Points, in no order, along strands that fork and pass close to each other.
In the rows, zero is written as 128.
Two points are linked if the straight distance between their rows is under 115. Some points are linked to none.
gam: [154 146 117 140  66  76 121  63  95 168 173 112 122 131 142 117 151 133
 156 101 167  68  52 113]
gez: [139 147 114 126 142 169 116 166 144 132 131 131 157 106 171  87  91 117
 129 111 111 168 104 128]
sado: [ 48 153  93 142 110  90 122 124  94 200 142 105 127 109 106  67  96 117
 115  86 127 154  93  62]
sis: [ 77 150 138 129 134 152 124 161 106 154 114  70 105 135 127 162 121 155
 140 107 104 155 183 139]
Vapaz: [ 81 109 129  96 125 107 123 125 120 179 137  95 133 127 134 112 112 184
 125 146 115 145 222 121]
Lutu: [111 122 149  74 114 122 107 124 131 176 166 102 153 124 139 137 121 158
 121 157 142 113 222 153]
guv: [146 130 127 128 130 107 117 186 138  75  87 170 133 145 120  52  96  85
 121 149 141  97 137 115]
Samun: [131 160 124 153 121 125 141 181 170 144 122 153 108 155 116 121 127 191
 162 100 125 149 159 129]
nogub: [123 132 148 109 126 153  70 157 134 139 119 167 165 118 151  89 113 115
  97 168 134 137 165 121]
zok: [131 151 140 133  85 102 102  99 121 197 178 116 142 134 171 156 122 159
 164 137 141 129 121  82]
Nol: [ 74 163 137 129 112 108 120 152 152 174 129 112 115 142 107 115 131 143
 170 111 108 155 174  63]
Sozar: [188 129 138 121 150 153 111 158  87 101  93 169 155 135 154  81 107  83
 138  83 194 137 117 160]
Bevop: [ 96 133 122 138  85  80 173  64 102 171 185  90  86  97 104 184 116 135
 112 120 154  60 102 136]
Fod: [ 92 113 133 111 154 121 128 189 172 117 117 147 107 131 112  72  99 184
 129 142  98 146 177 104]
Baseb: [136 121  72 173 115 120 150 163  63 130 125 127 140 149 128  69 124 114
 106  75 110 147  60 166]
zamu: [148  89 111 137 116 108 128  99 116 106 118  54 128 156 106 155 172 114
 131 157 134  77 122 130]
Lef: [168 107 156 116 182 138 117 106 109 120 120 166 114 118 187 140 115 138
 138 136 165 173 121 186]
fef: [121  88 158 126 148 117 159 124 133 154 160 121 140  98 146 211 141 153
 175 145 127 105 209 151]
Ran: [141 156 140 141 110 181 131 122 115 106  79 138 165 153 130  75 137 115
 140  99 117 137  99 130]
Rezo: [111 127 135 163 123 121 116  94  67 107  92 140 108 163 137 113 161  88
  85 155 129  94 128 145]
zizez: [180  99 112 104 160 145 155  98 137  64  93 186  89 108  95 138 157 103
  76  95 169 124 104 174]
lus: [155  72 135 133 183 131 139 129 178 100 161  96 127 133 135  99 128 129
 117 145 124 123  85 128]
lagaf: [129 172 108 153 115 120 157 123 118 163 141 117 122 143  86 114 142 111
  93  77 138 126  63 182]
redib: [105  96 133 107 158 162 106 134 156 145 149  95 163 115 146 125 107 153
 125 141  86 171 142  71]
riba: [160 176 152  92 124 129 103 175  92  79 111 188  87 138 153 157 107 128
 118 124 116 156 180 140]
Mapa: [135 114 104 127 175  81 135 113 116 112 139 105  84 134 142 157 146  94
 136 164 162 111 140 171]
zuzu: [100 163 147 147 113 160 125 133  81  94  65 145 112 152 137 133 131 116
 109 106  83 140 158  83]
vilal: [146 118 114 143 114 136 179 187  83  71 100 179 141 154 127  58  42  59
 120 105  90 144  81 115]
Bezu: [139 149 147 150 114 154 101 210 129 100  59 214 137  98 111 135 112 107
 140 125 154 100 133 149]
Gake: [ 52 136 151 123 132 144 120 126 152 189 136  74 121  97 121 101 120 134
 138 134 134 124 138 153]
doke: [166 145 120 154 148 130 113 132 119 100 119 167 131 132 162 132 138  90
 142 145 144 135  79 137]
rugek: [139 130 134  68 110 125 109 158 133 112 132 155 108 122 144 153 122 189
 128 200  96 134 196 162]
gonob: [125 146 148  75 119 145  86 193 117 104 133 117  95 126 113 172 156 125
 173 149 115 124 233 143]
Rinu: [114 125 131 174 121 150 155 118  99  88 109 140 130 167 106 111 153 114
 101  96  66 130 117  69]
bakir: [ 84  94 125 134 137 126 108 118 129 153 137  99 156 119 114 114 117 146
  60 175 120 124 142 145]
miz: [171 124 109 136 128 117 139  93 118 144 109 129 126 137 105 125 167 152
 125 111 190 119  90 207]
vobuk: [164 156 150 154 108 186 146 108 110  97  79 147 142 148 127 143 151 146
 121  94 112 153  87 159]
res: [ 99 140 136 132 127 107 132 105  83 120  99 118 118 177 137  94 136 111
  86 152 113 106 189 123]
ven: [116 148 101 132 121 146 154 153 140 120 113  95 123 148  91 103 116 171
 100  90  89 166 123 111]
Fizoz: [136 145 102 142 152 122 116 129 135 173 147 133 104  65 142 149 133 115
 115 108 187 133  88 190]
sira: [104 117 107 169 127 165 117 175 140 100  97 106 163 113 107 104 124  72
 133 103 124 123  90  76]
padef: [138 123 169  79 106 128  87 175 109  48  79 144 128 138 124 109  53 113
  96 137  85 161 111  95]
tif: [183 132 175  86 121 119 101 166 133  25  70 187  99 110 129 146  95  79
 120 126 143  94 119 102]
veli: [104 141 157  99 105 115 145  62 170 170 172 102 121  82 156 173 144 126
 202 167 155  83 137 127]
taref: [ 77  99 107 156 106 138 118 113  87 143  90 106 175 146 106  34 124 119
  95 100  98 138  86 124]
fonud: [ 97 153  75 168 115 139 110 190  95 155  96 125 153 104 122  85  88 108
  98  83 140 146 110 127]
Zafa: [151 152 118  89 101  87 148  99 120 167 184  67 123 121 143 191 129 159
 145 138 142 114 175 153]
kame: [172 124 140 119 160 160 142  92 189 120 129 158 132 102 134 129 166 105
 153 105 177 124  86 146]
Lesug: [180 105 102 124 150 118 143  83  98  69 113 135  88 124 157 212 159 125
 126 155 127 136 121 148]
nukap: [142 118 126 111 109  84 184  34 142 155 167  83 122  69 165 181 125 140
 186 148 169  66 129 159]
lan: [139 100 141 100 143 105 166  39 109 158 137 103 145 118 156 181 141 135
 163 133 178 128 165 207]
nalis: [150 133 138 108 156 126 133 162 157  90 155 130 126 183  88 121 130  98
  96 135 137 128 147 135]
ses: [134 164 111 166 119 114 157 117 147 152 148 171 139 152 141  46 135 114
 127 110 123 128 124  95]
Keve: [ 76 123  94 158 135 135 126 165 108 122  87 154 157 151  99 100  96  93
 136 111  79 179 118  23]
volo: [192 122 142  85 139 144  89 149 121  95 106 213 141 103 138 151 108 121
  90 139 174 138 133 159]
nus: [175 145 139 166 145 144 141 148 134  84 103 196 138 146 151 105 134  72
 167 111 130 128  89 103]
gira: [ 76 167 142 121 120 152  96 177 110 105  82 181 143 147 149  90  87  95
 160 134  75 187 145  91]
Basok: [155 110 174  52 129 137 105 150 123 106 157 159 127 132 159 178 122 153
 164 194 107 160 183 196]
Rarid: [174 118 111 134 153 137 120 116 105  56 111 133  87 143 155 156 150  92
 111 140 109 137  79 138]
Fiv: [118  87 134 135 134 157 114 110 141 151 140  72 167 132 145 131 133 157
 144 100 123 145 155  51]
fivov: [120 101 154  95 136  95 180  97 128 148 161  92 177  89 139 215 131 136
 208 164 121 111 191 187]
Sorib: [ 96 133 132 134 144 116  97 113 137 166 155  97 129 121 183 145 132 100
 171 183 137 127 124 142]
Kopeg: [119 154 106 129 118  99 106 133 154 146 106 126  97 114 169  87 140 150
 164 152 117 112 198  91]
gipi: [146 100 125  92 153 119 182  27 111 112 112 118 129 110 131 209 154 111
 149 145 161 139 146 195]
Sigu: [138 148 147 128 125 139 134 179 176 165 157 129 127 110 106 174 142 172
 170  92 148 139 167 146]
bok: [132 120 122 162 149 136 163 134  96 120 127 123 110 157 108 105 137 128
 101  84 119 132  70 176]
ret: [ 83 121  82 114 145 117  99 160 175 169 121 108 158  97  87  79  93 151
 148 112 109 176 134  53]
muv: [ 93 118 138  79 106  90 121 144 139 184 183 103 147 125 114 167 130 142
 160 197 122 110 208 154]
Gef: [ 92 105 141 151  99  83 137  72  93 167 210  78 113 106 127 168 128  92
 129 135 144  77  75 104]
vus: [158 145 125 115 105 141  85  86 109 130 117  85 143 145 169 147 153 140
 152 145 150 137 121 142]
meviz: [ 74 140 116  75  74  87 102 130 130 195 168  84 135 134  90 165 109 149
 134 187  98 135 181 101]
kel: [129 131 126 139 108 120 116  74 118 153 177  99 139 111 136 160 166  76
 111 131 150  74  82 106]
Roz: [172  91 139 112 154 116 120 115  89 123 140 125 138 169 148 133 119 150
 123 155 160 154 116 195]
zek: [111 145 115 128 120 135  86 188 146 159 113 168 138  97 135  96 112 151
 100 133 139 131 182 136]
Pomuv: [141 107 110 153 144 124 136 133 171 134 186 124 146 139 131  80 115 131
 138 129 122 152  61 119]
dis: [101 144 184 112 109 146 111 186 109  97  74 213 122 135 140  94  60 116
 125 110  84 158 161  85]
gizug: [119 151 106 167 136 131 112 144 134 189 167 130 127  82 163 137 109 129
 130  92 168 145  89 145]
Nagul: [127 160 153 109 102 161  88 105 131 106  84 133 161 167 140 102 137 119
 142 156 108 156 125  98]
bakog: [122 158 143 106 135 129 150  70 119 163 172  85 117 118 135 138 138 122
 106 108 132 138 118 169]
fom: [112  87  77 149 119  97 140 128 100 134 166  65 107 136 115  87 150 149
 123  78  66 129  44 105]
luz: [149 152 133 115 133 147 145  88 144 149 166 123 131 121 151 162 144 133
  89 142 109 146 122 142]
Ranub: [141 135 117 165 106 125 119 113 115 157 167 133 162 136 133 130 152  88
 119 107 139 109  57 106]
Gasud: [ 90  94 176 113 145 122  93 143 124 103 115 163 123 169 144 102  90 141
 114 195  93 150 158 101]
vafe: [143 150  65 152  94 150 166 180 151 130  81 150 173 116 104  56  84  91
 177  96 116 146 128  62]
Vubi: [121 141 121 121 125 155 120 127 152 120 105  97 107  74 134 196 162 147
 136 143 111 112 144 151]
Sut: [102 128 114 134 129 130 161 106 129 126 117  58 114 153 100  81 133 170
 129  79  76 157 120  76]
rero: [172 118 164 124 153 145 134 140 140  37  73 195 105 122 132 102 122  65
 140  97 136 105 103 117]
Dem: [144 129  66 152  91 147 143 127 138 113 119 124 166 109 118  60 150 122
 110  95 113 106  35 139]
kur: [143 164 148 120 142 145 145  83 172 148 160 117 108  95 134 176 163  96
 171 105 169 129  96 132]
dabes: [117 132 147 178 146 107 127 128 115 164 150 149 109 145 155 157 145 120
 142 126 144 105 165 107]
Donag: [118 138 130  89 126 101 146 143 121 143 148 167  88 111 140 178 152 167
 164 186 109 117 218 193]
vaf: [151 144 115 183 122 103 139  98 102 140 123 142  99 139 148 172 168 118
 134 117 149  92 127 119]
mak: [148 144 115 110 160 140 137  76 172 119 121 150 105  82 135 120 176  89
 116 134 170  87 133 166]
dadez: [166 127 159 131 121 129 142 132 146  67 105 211 127 155 129 108 121 154
  78 151 103 117 111 118]
Gubi: [160 122 114 138 139 162 157 109 108 106 127 128 126 118 124 113 145 138
  51  65 104 127 105 167]
buri: [134 141 165  99 106 128 102 175 147  76  73 200 135 134 113  73 110 102
 109 152 129  92 181 104]
zir: [162 112 104 125 129 114 146 117 128 158 171  86 135 124 106 144 144 149
  86  84 172  84 143 143]
tuzo: [111 130 121 163 135 110 172 133 156 145 189 102 114 147  92 135 131 128
  99  98 106 123  97  87]
tuvi: [177 100 110 120 149 108 133 154 123 112 154 107 116 137 146 155 118 176
 100 138 133 140 186 127]
fari: [162  88 159 134 179 179 143 136 161 105 151 114 141 127 137 134 126 127
 110  98 125 139 107 138]
vufi: [146 147 128 111 156 114 164 121 167 114 154 131  92 153  83 128 152  97
  82 139 139 109 124 172]
Simed: [109 189  96 121  97 141 145 158 142 147 108 129 159 156  94  74 107 148
 138  85  89 186 134  91]
vavol: [ 85  69 127 175 114 133 130 110  94 156 112  96 159 154 105  89 144 172
 100 104 108 122  98 123]
Dip: [119 123 142 167 139 135 136 147 167 169 135 102 130 114 126 178 141 168
 171 116 160 117 115 146]
fasuf: [177 161 129 140 120 151 153  61 107 109 103 166 121 145 141 150 178 139
 118  99 123 130  81 159]
teli: [ 97 102 131 108 121 110 129  82 158 180 194  75 147 122 113  82 107 140
  93 118 119 134 112  73]
Fuz: [161 143 131  86 130 131 155  59 136  97  92 113 102 132 119 172 166 134
 149 146 151 124 139 200]
zak: [127 124 150  98 155 150 133  89 181 118 142 101 115 108 140 121 163 102
 142 163 131  95 155 150]
bagif: [122 165 131 124 132 161 116 158 142 105  94 127 111 104 120 137 140 121
 121 116 133 118 138 150]
Turur: [ 93 153 132 174 127 143 168 121 144 132 144 121 114 136 100 121 157  96
 112  89  91 125  99  74]
Gikat: [186 121  91 161 112 148 148 123 140 104 104 175 167 108 143  73 150 122
 112  94 140 112  61 145]
vebup: [ 74 147 142 146 102  98 118 109 102 188 172  84 138 163 100 139 125 115
 104 120 136 116 146 113]
pobid: [ 52 126 151 111 139 125  87 140 145 172 136  99 123 107 155  97 123 117
 159 174 122 139 159 127]
bip: [ 94 142 131 155  75 137 136 103 139 170 141  66 133 109 100  96 125 159
 128  72 133 111  68 124]
sal: [200 124 152  69 134 107 108 150 136  45  85 214  85  88 128 168 108 106
  97 133 166 116 131 141]
kuv: [ 79 132 124 144 139 131  99 169  95 132  94 144 137 150 133  89  96 109
 166 117 106 177 150  70]
ribok: [134 146 128 150 110  91 155  96 136 182 191 118 103 107 113 162 128 145
 142  86 194 104  50 161]
kesas: [132 101 126 144 125 139 132  89 173 117 118 126 130 116 165  92 145 180
 111 171 104 104 138 105]
zimiv: [152 102 120 164 145 161 127 118 131  95 111  99 134 107 114 142 176  78
 134  88 145  87  67 120]
medo: [102 143  78 151 119 117 175 186 112  96 101 168 137 142 106  41  61  56
 106 125  88 152 109  78]
rir: [119 135 118 125 135 116 148 118 186 160 196  95 136 136 108  96 122 121
 120 128 114 144 104  74]
Sivud: [127 108 123 111 170  95 130  94 127 125 146 108 114 110 178 188 137  96
 183 187 148 129 142 170]
nisuz: [132 126 117 111 129 131  96 165  89  61  85 115 111 163 138  89  76 151
 112 126  84 181 121  90]
reg: [ 65 114 118 128 117  93 138  99 118 181 181  86 121 123  97  79 102 125
 108  67 118 135 107  43]
bufon: [126 135 138 105 143  98 172 125 155 158 171 176 110 123 120 174 140 155
 124 181 131 127 174 198]
Solu: [100 158 135 101 115 138 130 165 141 116 122 147  83 129 134 160 117 177
 120 166  60 153 198 124]
vina: [105 119  81 144 133 124 131 125 145 164 101 136 183 111  93  50  92 141
 154  86 109 165 112  17]
bop: [122 122  95 141 107  87 121 128 170 173 172 114 130 110 134 130 136 142
 114 158 143  80 156  76]
sepu: [118 111 141 126 143 146 137  87 151 106 112  94 113  96 175 142 151 148
 140 168 111  99 163 151]
nogun: [163  99 137 108 178 124 131 119 112  75  93 195 103 120 107 117 131  77
  92 112 199 109 118 185]
mimu: [ 97 121  96 165  83  82 113  96 129 188 159 104 127 106 126 111 127 162
 101 129 144  83 108  71]
Bepu: [126 122 117 150 120 126 106 145 117 154 130 170 172 162 142  97 104 171
 115 138  92 186 121  70]
gad: [117 182 130 138 112 161 136 145 125  84  65 141  92 115 148 122 135 122
 130 114  92 125 147 116]
des: [154 130 138 175 140 120 167 122 153 149 171 143 143 158 141  60 137 129
 163  88 128 135  77 114]
vipid: [120 143 127 149 102 128 101 112 133 174 137 153 161 135 162 128 130 182
 144 139 105 155 135  77]
vos: [107 139 105 146  97 115 127 114 126 155 130  97 160 169  94  69 135 100
 150  99 112 136  87  64]
sif: [196 113 128 127 149 160 166 120 139  87 120 163 125 121  99 117 152 131
  59  80 146 107 117 156]
Samov: [ 86 142 108 175  99 135  88 144 110 188 117 101 170  95 125 131 105 165
 134  91 142 149  98  74]
zug: [162 156 163 132 129 188 123 158 143  95  91 189 146 121 140 148 107 135
 135  93 128 169  97 157]
munod: [130 125 131 106 117  76 172  55  92 164 198  86 113 115 105 219 128 106
 135 124 181  94 124 167]
Lene: [138 125 170  98 129 162  86 175 116  62 110 151 134 138 122 154  93 101
 101 159 114 145 122 120]
zala: [115 120 154 153 130 112 136 137 112 179 162 123 125 119 152 191 144 164
 143 122 140 122 208 108]
buted: [157 110 150 126 131 154 127 114 170  89 103 176 136 119 156 122 137 171
  97 171  99 112 144 104]
kovul: [110 120 174 104 159 135 132 144 153 124 165 112 122 164 122 175 129 119
 183 178 104 153 145 155]
Tati: [131 139 123  86 114 134  92 216 136 112 132 125 124 135  83 142 129 127
 126 147 125 129 207 115]
kekas: [163  60 112 108 158 115 144  57  91 100 143 128 118 141 105 146 178  70
 106 127 153 117  89 184]
zoz: [144 147 124 118 149 114 133 157 135  86 157 133 111 184 126 108 127  60
 123 135 106 139 117  98]
pini: [135 134 115 137 133 102 158  81 124 123 163  49  93 119 156 152 143 129
 137 117  97 113 139  71]
zamez: [168  85 116  77 142 134 166  52 149 119 142 135 158 100 109 220 166 114
 139 151 177 148 121 182]
Volu: [149  91 158  93 148 108 112 129 118 121 123 133 146 143 162 157 120 175
 157 207 144 142 151 207]
guzu: [ 48  90 131 116 159  96 127  97 133 167 123  72 126 135 119 105 105 171
 135 152  83 158 178  86]
bego: [149 131 137 112 109 150  92 116 123 105  83 113 151 157 151 124 127 161
 147 171 141 125 136 145]
mifof: [127  86 161 105 183 147 140 139 180 118 136 130 122 110 106 149 128 151
 132 151 158 121 139 210]
dat: [109 159 128 123 140 167  90 133 155 142 129 132 133  85 190 117 119 146
 136 152 103 164 103 149]
Bez: [ 98 159 128 121 115 141 122  98 133 163 135  67 122 104 136  98 139 134
 133 112 143 124 102 161]
tuno: [130 104 147  97 168 139  73 153 129 120 126 132 135 116 161  99 115 101
 119 166 162 119 161 166]
nobeb: [175 173  84 158 106 126 121 139 117 139 152 163 160 130 137 129 146  65
 118 116 149 128  70 120]
goru: [101 121 109 157 113 130 119 116 137 109  99  87 131 150  79 120 160 110
 111 159 122  84 115 112]
suda: [145 132 135 157 114 134 132 166 129 104 120 195 153 179 120 103 102 140
 101 145  98 155  96 100]
Vup: [132 150 147 140 119 140 140 130 116 125 136  86 133 189  83 176 149 129
 125 118 117 136 137 134]
Sila: [111 142 151 136  70  81 130  89 115 189 190  97 128 147 120 173 115 185
 170 116 156 109 112  93]
dasup: [130  69 150 108 166 116 134 125 135 107 103 127 135 125 121 180 125 146
 161 183 167 124 148 221]
Lifit: [106 141  87 167 118 122  86 161  85 159 118 102 149 112 140 125 107 120
 100  94 137 147 112  87]
kan: [153 120 146 103 151 161 121 104 131 107 142 150 136 123 129 180 135 112
  85 166 122 141 111 167]
rugav: [162  64 128 130 169 104 157  72 106 129 126 146 129 155 102 124 173 115
 108 115 186 115 101 197]
Lum: [121 126 143 129 145 156 116 136 141  74  98 177 127 110 129 109 107 112
  81 170 113 125  55 176]
zet: [158 173 152  88 137 149 113 127  85 100 119 150 100 151 151 171 138 111
 138 120 144 161 173 172]
diso: [ 69 156 128 123  63  74 141  96 108 196 190  85  95 123  90 157  93 166
 137 113 151 102 130  60]
gif: [103 172 144 140 136 112 154 139 146 157 139 156 114 168 123  56 138 108
 139 112 123 135 161 121]
nid: [108 117  98 162 116 174 133 188  91  98  87 143 174 137 105 107  87  64
 129 105  82 166  91  60]
Gevuf: [136 132 166 147 123 134 143 194 106  63  68 201 117 145 137  92  63 105
 122 107  99 122 154  62]
Tetu: [100 113 141 149 157 114  97 149 130 151 110 130 135 127 141  92 121 127
 130 157 173 115 123 187]
giso: [ 90 109 169  91 137 133 105 216 175  93 102 166  92 120  88  99  93 155
 134 156 105 122 185 129]
zunib: [145  96 133 182 156 142 145 149 136  92 100 138 124 147  87 156 166 105
 131 110 154  97  90 137]
seb: [108  98 144 158 165 121 130 133 146 170 135 124 137 132 144  55 132 118
 123 116 158  96 133 154]
ves: [148 171 142  92  99 145  83 211 115  66  88 178  85 116 122 170 120 138
 135 147 105 143 173 130]
pureb: [145 179 136 136 116 123 148 173 140 129  97 159 130 163 106  91 120 160
 160 117 140 152 119 174]
dup: [128 165 116 124 128 111 164 116 124 158 161 133  80  80 157 241 146 146
 138 140 111 125 178 156]
deved: [152 118 156 103 181 144 104 148 106  98 117 150 121 116 150 100 105  70
 114  99 178 125 139 181]
Mekek: [152 157 109 103 143 153 134 120 149 126 134 126  92  65 156 206 157 127
 129 127 134 126 177 135]
mefu: [132 109 155  85 130 165 106 164 136 129 130 168 144  79  99 212 142 140
 142 170 149 126 181 189]
dedug: [140 157 100 123 104 131 108 192 136 138  90 170 159 124 123  65  97 150
 139 121 143 138 181  87]
Bol: [126 111 116 154 119 136  97 120  77 118  91 151 157 161 125 102 155  81
  87 136 137  90  85 158]
Ziz: [ 81 139 106  79  95 131  72 152 126 169 136  86 147 120 116 165 121 160
 137 177  95 172 164 103]
tuseb: [106  99 125 159 115  89 157  95  94 149 166  53  93 164 108 103 149 132
 150  75 112  94  73 112]
Reke: [126 156 146 139 128 147  97 180 144 108  84 237  97  71 130 164 141 112
 146 146 155 107 145 159]
Mol: [144 146 136 108 135 117 152 102 179 157 159 181 127 130  98 189 154 143
 134 163 154 141 120 190]
zibu: [151  98 130 131 121 115 174  50 109 125 158  49 105 121 154 151 161 136
 151 104 113  79 116 111]
nor: [ 87 109 174 105 129 143  86 196 148  81  89 155  93 103 116 137 112 143
 140 181 111 108 158 170]
zasip: [129 170 100 127 116 113 123 123 146 131 168  77  88 124 127 169 145  92
 136 138 114 116 141  87]
Kazu: [105 123 156  94 126 142 115 167  94 115 106  91 105 141 123 181 126 152
 151 142 115 135 228 155]
lamug: [109  88 147 148 122 158 101 112 114 156 137  95 176 133 100 119 131 128
  81 123 122 121 104 132]
poril: [127 132  99 140  72 130 135  96 123 154 123  85 151 133 100  64 159 148
 110  81 118  77  68 132]
noz: [ 95 163 143 163 104 107 118 134 129 201 175 121 115  88 113 157 116 146
 130  94 175  96  78 125]
lasir: [ 88 171 114  96 130 145 127 132 157 127 137 138  84 127 137 108 127 130
  94 149  69 163 180  95]
livi: [180  69 105 109 150 121 134  72 108  94 136  74 121 143  94 173 193  78
 126 129 158  86  97 157]
gumat: [ 84  93 157 127 112 122 122  81 154 167 173  62 150 120 135 137 113 142
 157 133 118 121 132  69]
piga: [ 93 161 153 107 102 156 115 104 138 102  97 102 118 171 126 128 147 143
 153 162  77 154 156  95]
dif: [ 92 117 129 148 131 131  85 122 132 159 144  94 142 100 142 192 131  99
 131 180 140 117 112 141]
Kufi: [ 82 122 140 120  88 102 144  67 140 185 166  95 150  75 188 172 107 165
 181 180 119  98 143 116]
dok: [100  88 133 131 154 110 102 149 140 108 130 119 128 151 134 117  99 165
  86 197 112 136 132 145]
Rul: [119 181  80 113 101 111 105 140 146 145  96 155 139 131 126  60 136 150
 143 127 124 132 188  60]
Figos: [122 108  52 167 112 137 166 148 116 140  74 154 184 122  83  49  96 115
 158  72  96 141 110  46]
kuruv: [168 122 119 122  92 103 125  36 111 163 171 104 140 100 140 125 174  99
 121 104 179  55  86 126]
dono: [115 134 173 118 146 148 101 177 160 122 151 155 123 136 132 141 129 118
 180 153 115 163 151 143]
voliv: [114 153 111 107 107  96 122 118 169 156 180  80 118  87 127 169 137 102
 126 162 134  87 162  83]
revap: [112  67  90 162 157 100 110 156  92 103 108 127 130 153 140  47  99 139
 108 141  99 144  88  91]
tonok: [182 164 124 123 122 156 124 122 112 131 121 170 143 128 137 140 134 173
  77 102 153 143 152 162]
kipu: [ 85 148 124 140 131 100 156 112 102 133 115 127 107 192 109  65 131 132
 103 122  98 133 167  95]
lurir: [122 160 108 110 144 141 136 149 149  94 119 148 104 115 148  84  99 124
  83 111  69 162 146  71]
Mogo: [158 118 117  98 154  97 108 175 147 105 158 117 115 154 120 157 125 127
 117 177 140 121 182 117]
Dosi: [164 126 142 123 134 145 144 156  83  72  95 148 121 144 148  52  96 105
  93  75 113 134 147 123]
lir: [103 114 103 189 100 110 140 116  80 170 124 119 135 139 108  84 137 166
 105  57 111 115 107  77]
neb: [170 109  80 138 123 133  99 135  81  76 113 106 121 133 153 120 136 114
  89 127 104 125  95 125]
Duz: [175  96 125 113 120 113 177  23 137 131 156  63 132 105 157 179 154 147
 168 117 145  90 112 142]
pifof: [107 123 128 164 120 170 103 122 137 119  91  78 146 122 107 123 162  90
 137 109 119  87  90  92]
Pif: [141 144 138 130 126 121 159  75 147 156 184 107 110  96 135 188 132 124
 171  93 169 133  49 145]
lema: [120 147  78 150 119 156 130 183 127 137  93 115 160  96 143  52  74 121
 128  91 114 156  86 124]
Nadom: [185 143 134 117 122 139 120 133 118 110  96 220 128 114 131 151 140 156
  85 135 167 112 165 162]
zik: [ 81  96 136 110 106 103 139  79 155 171 146  49 142 114 122 133 112 190
 167 157  95 131 165  64]
rubi: [144 130 117 148 154 129 117 176 150  95  77 124 100 122 108 147 144 126
 157 120 166 101 130 148]
gizu: [135 105 174  93 162 184 111 166 158 123 128 178 129  87 105 174 127 134
 112 131 156 135 162 193]
fubi: [147 111 176  92 142 166 125 132 118  69 119 143 127 150 123 184 108 137
 107 166 114 148 129 157]
foze: [138 122  86 152 134 136  84 132  82 132 137  73 133 113 171 147 137 109
 104 121 123 128 102  99]
tibaz: [208 115 141 127 128 152 124 124  71  73  79 176 147 143 127 124 136  99
 125  67 177 134 104 159]
Nagig: [132 115 142 130 101 146 102 150 131  69  65 162 158 141 124  79 102 124
  98 160 118 120  64 153]
bevik: [150 106 156  86 143 121 158  70 146 148 158  74 164  93 146 200 132 130
 199 132 169 133 171 195]
zot: [136  61 119 165 135  95 163  77  92 140 169  73  99 132 126 141 185 125
 129  70 129  67  89 122]
lak: [166 113 133 140 132 110 140 110 168 165 158 141 145 132 105 191 144 166
 163 147 185 115 111 167]
kon: [151 152 178  96 142 176 109 162 161  91 124 192 120 115 144 135 124 113
 168 141 123 164 120 156]
vofod: [105  89 124 149 150 104 111 166 128  94  89 147 128 160 138  20  85 110
 131 147 127 122 124 110]
viv: [146 133 127 148 128  87 161  99 169 145 155 103 110 169 104 119 166 129
 163 132 154 104 105 133]
napu: [165 120 100 148 148 109 142 145 137 127 146 109 117 140 138 108 131 155
 107  98 143 116 152 109]
veso: [116 141 108 115 122 122 162 180 155 108  88 153 139 168  76  52  84 139
 144 114  83 177 141  73]
Rike: [101 126 134 130 110 154 112 132  92  94  73 147 171 162 114  43  97 116
 112 115  99 150  90 133]
debov: [ 93 139 110 134 111 115 153  78 129 149 150  66 101 139 119 139 138 151
 125 105  64 143 130  46]
laf: [156 103  95 154 148  82 123  89  88 142 134 112  96 119 141 185 159 105
 132 132 191 101 106 161]
filol: [ 76 114 113 111 151 114 134 161 183 139 128 145 143 141  80  62 101 164
 114 134  89 170 147  71]
Tusel: [114 149 119 138 141 162 141 160 152 124 142 161 142 113 155  74  94  90
 113  91  86 177 128  65]
kapa: [166 169 121 124 117 135 121 118  99 137 136 180 151 154 138 101 127 149
  84 128 131 159 106 179]
fugo: [127 129 113 179 122 152 152 194  81  76  85 160 140 156 108 113  74  70
 141  92  99 152  73 110]
Mer: [127  97  88 153 137 123 102 148  75  96  93 123 111 139 158  83 106 145
  75 120  89 156 113  85]
dokot: [136 133 135 123 136 144  82 153 136 124  98 210 114  87 119 223 154 124
 141 178 167 118 156 170]
bupon: [164 150 146  58 155 129 131 100 117  93 110 146  88 130 138 192 146 113
 159 143 153 166 166 203]
Poni: [151 115 104 115 106  84 158  86 120 180 187  79 126 103 137 151 126 164
 105 117 172  92 162 143]
votom: [129 136 148 125 136 116 149 117 129 135 148 104 125 182 116 187 144 140
 158 163 111 141 156 136]
kodun: [138 137 142 113 122  83 165 103  96 157 174  83 122 151 117 219 125 129
 154 137 146 118 150 158]
Fezok: [105 114 167 130 135 172  94 157 166  88  65 177 115  90 131 143 107 153
 116 179 120 126  95 162]
bisa: [110 116  71 188 106 106 154 160  75 168 131 128 143 131 119  63 129 132
 117  41 104 130  64 112]

A fork is a point with three links, a tip a point with one. Leave the first point through the second and follow the links. Name the first fork or tip that comes.
pureb, Samun => rugek
Bol, Rezo => Pomuv
Fizoz, gizug => sepu
buted, dadez => diso
kapa, tonok => doke
gumat, zik => Ziz
Ziz, meviz => gumat
fivov, fef => Sorib
laf, vaf => gipi

Follow the links from the first point to the second, and from the first to the third. Name the last point that the two ways share.
Lum, fubi, tuno => Rike
gumat, diso, dis => bagif
tuvi, giso, lir => Rike
poril, Solu, guv => Mer
bip, napu, lema => neb
gif, gira, vilal => nid
veso, bakir, zek => vavol
zir, Fezok, tif => kodun
Sivud, Ranub, tif => doke
diso, Keve, redib => bagif

Name the points in between on the shortest way along the links from the first point to the second, in order.
nogub, zug => tuno > deved > nogun > zizez > sif > Gubi > bok > Baseb > bisa > lir > vavol > taref > Rike > Ran > vobuk
Pif, suda => kur > kame > mak > zak > sepu > kesas > buted > dadez
bok, filol => Baseb > bisa > lir > vavol > taref > Rike > Nagig > Lum > Fezok > nor > giso > Fod
bisa, tuvi => lir > vavol > taref > Rike > Ran > vobuk > zug > kon > dono > kovul > votom > kodun > Zafa > Poni > zir > napu
rero, Sigu => nus > doke > Rarid > neb > foze > Lifit > fonud > lema > gez > Tusel > lurir > lasir > Solu > rugek > Donag > bufon > Mol > lak > Dip
luz, kon => kan > fubi > Lene > padef > nisuz > Mer > neb > Rarid > doke > nobeb > Ranub > kel > Gef > Bevop > munod > kodun > votom > kovul > dono
